Each row is a point on a landscape with many valleys, with its height.
From any point a ball takes the steepest step (drop divided by distance) to one of its 5 nearest points. It stops when none of these is lower. Distance is the straight distance between rows; heights are no part of it.
K566: [  2   0   4   0 -17   9   4  -4 -11   0]  height 489
K682: [ -9 -10 -16  33  -9  -3 -13 -21  -6 -12]  height 413
K515: [  3  -5  -1  -9   8  -6   7   1 -16 -10]  height 503
K815: [ -6  -7   0   4 -21   4   4 -11 -14  -4]  height 476
K792: [  9 -14  -4  -4  33  -7 -20   8  24   5]  height 337
K755: [  4   1  -6  13   6  -1 -10  -2  10   0]  height 649
K475: [  1   3  -4  18  -3   2 -13  -5  14   4]  height 647
K18: [ 10   4 -16   7  21  -8  -7   1 -14  -8]  height 624
K616: [  1  -4  22 -17 -11   5   1  13  23  17]  height 375
K33: [  6  10  17 -17  -9   1  12  12   7   1]  height 776
K939: [  1  -7  -6  19   7  -4 -15 -13   9 -10]  height 532
K114: [-15  10 -17   9   6  -1   5 -15 -29  -7]  height 355
K411: [  2   5  18 -22  -1   2   9  14  19  14]  height 495
K51: [ 10 -10   2  -1  19  -8 -11   7  29  19]  height 278
K822: [ 1 -4  7  1 -9  1  4 -4 11 -1]  height 482
K448: [  6   4 -11   4  27  -8  -5   3   8  -9]  height 441
K245: [-13   1  -6   4  -7   3   5 -14 -25  -6]  height 300
K848: [ -6  -4  -1  13 -32   6   0 -14  -9  -2]  height 527
K317: [  1   1  19 -10 -19  10   4   8  15  15]  height 432
K240: [ -3   5 -16  18  -7  -1  -6  -9 -18   0]  height 133
K840: [  1   9   6 -12 -13   1  14  13  -9   1]  height 475
K28: [  4 -14  10 -12  13  -8  -4   7  24  14]  height 200
K457: [ -5  -7 -18  24   3   1 -15 -17 -19 -10]  height 303
K962: [ -3   5  -8  19 -18  -6  -2 -11  -3  -2]  height 326
K227: [ -2   8  15 -24  -4  -5  20  11  -4   1]  height 136
K380: [  7   3  14 -27  12   1   8  21  16  12]  height 606
K441: [  3  -7  -7   9  25  -1 -16   2  14  -7]  height 400
K654: [-19   8  -8   5  -5   6   7 -15 -27  -9]  height 311
K584: [ -5  -5   4  13 -29   4   0 -13   4  -1]  height 452
K427: [-1  5  3  3  8 -4  1  0 16  0]  height 764
K496: [  5   0   7  -4 -14   2   5   4  -6  -4]  height 562
K954: [  2  -8   2 -11  20 -13  -2   7  26  11]  height 249
K76: [ -1   3  -7   3  11 -12   6  -2  -2 -10]  height 711
K49: [  4  -2   6 -10  12  -4   2   7   9  -8]  height 242
K697: [ -6   6   5 -12 -23   3  20   4 -10   3]  height 141
K463: [  2  -2 -19  13  12  -2 -10  -5 -17 -10]  height 114
K728: [-14  10  -3  -4 -22  12   9  -5 -26  -2]  height 86
K649: [ 2 -4 16 -6 -8  4  1 -1 13 -1]  height 228
K206: [  2  -4 -12  25  -5   1 -15 -14  -3  -8]  height 442
K508: [  7   7   3 -16   2   2   7  15 -16  -3]  height 634
K322: [ -4  -2  -4  -7   4  -2   8  -6 -17  -9]  height 376
K364: [ 4 -2 -2  0 15 -3 -9  3 23 11]  height 291
K376: [  4  -2  11   1 -17   6   2  -2   2  -4]  height 491
K351: [  9  -3  -4  -2  30  -7 -11   9  21   9]  height 307
K137: [  6   3  -5  -9  36 -13   2  12  15  -4]  height 353
K75: [  6   3 -11  14   4  -3  -6  -4  -6  -5]  height 544
K663: [  2   7   1 -13  -1   2   9   7 -20  -5]  height 510
K219: [-13  13  -2  -7 -10  13  11   1 -29   0]  height 304
K265: [ -9   3  -2   0 -10  10   6  -3 -25  -5]  height 271
K764: [ -1  -4 -19  25   2  -1 -16 -13 -13  -8]  height 338
K786: [ 0 -6  5 -2  7 -3 -6  2 25 16]  height 99
K519: [ -8   3  -2   0 -30  11   5  -5 -21   2]  height 351
K778: [ -1 -20  13  -9   4  -4  -3   4  26  17]  height 255
K323: [  1  10  13  -6 -25   7  14   3   2  10]  height 344
K960: [ -3   8 -20  13  12   2  -3  -6 -23  -6]  height 526
K199: [  8  -5  -3  -3  20  -3 -10   7  21  12]  height 269
K143: [  2  -4  13 -16  20  -1   1  11  16  -5]  height 578
K85: [  0   2   9   1 -24   7   5   0  -8   0]  height 466
K108: [  5   7  14 -19   7   1  10  15   6   1]  height 835

Where does a ball stop that starts at each point below?
K792 => K786
K475 => K463
K584 => K240
K815 => K728
K663 => K728
K755 => K786
K939 => K786
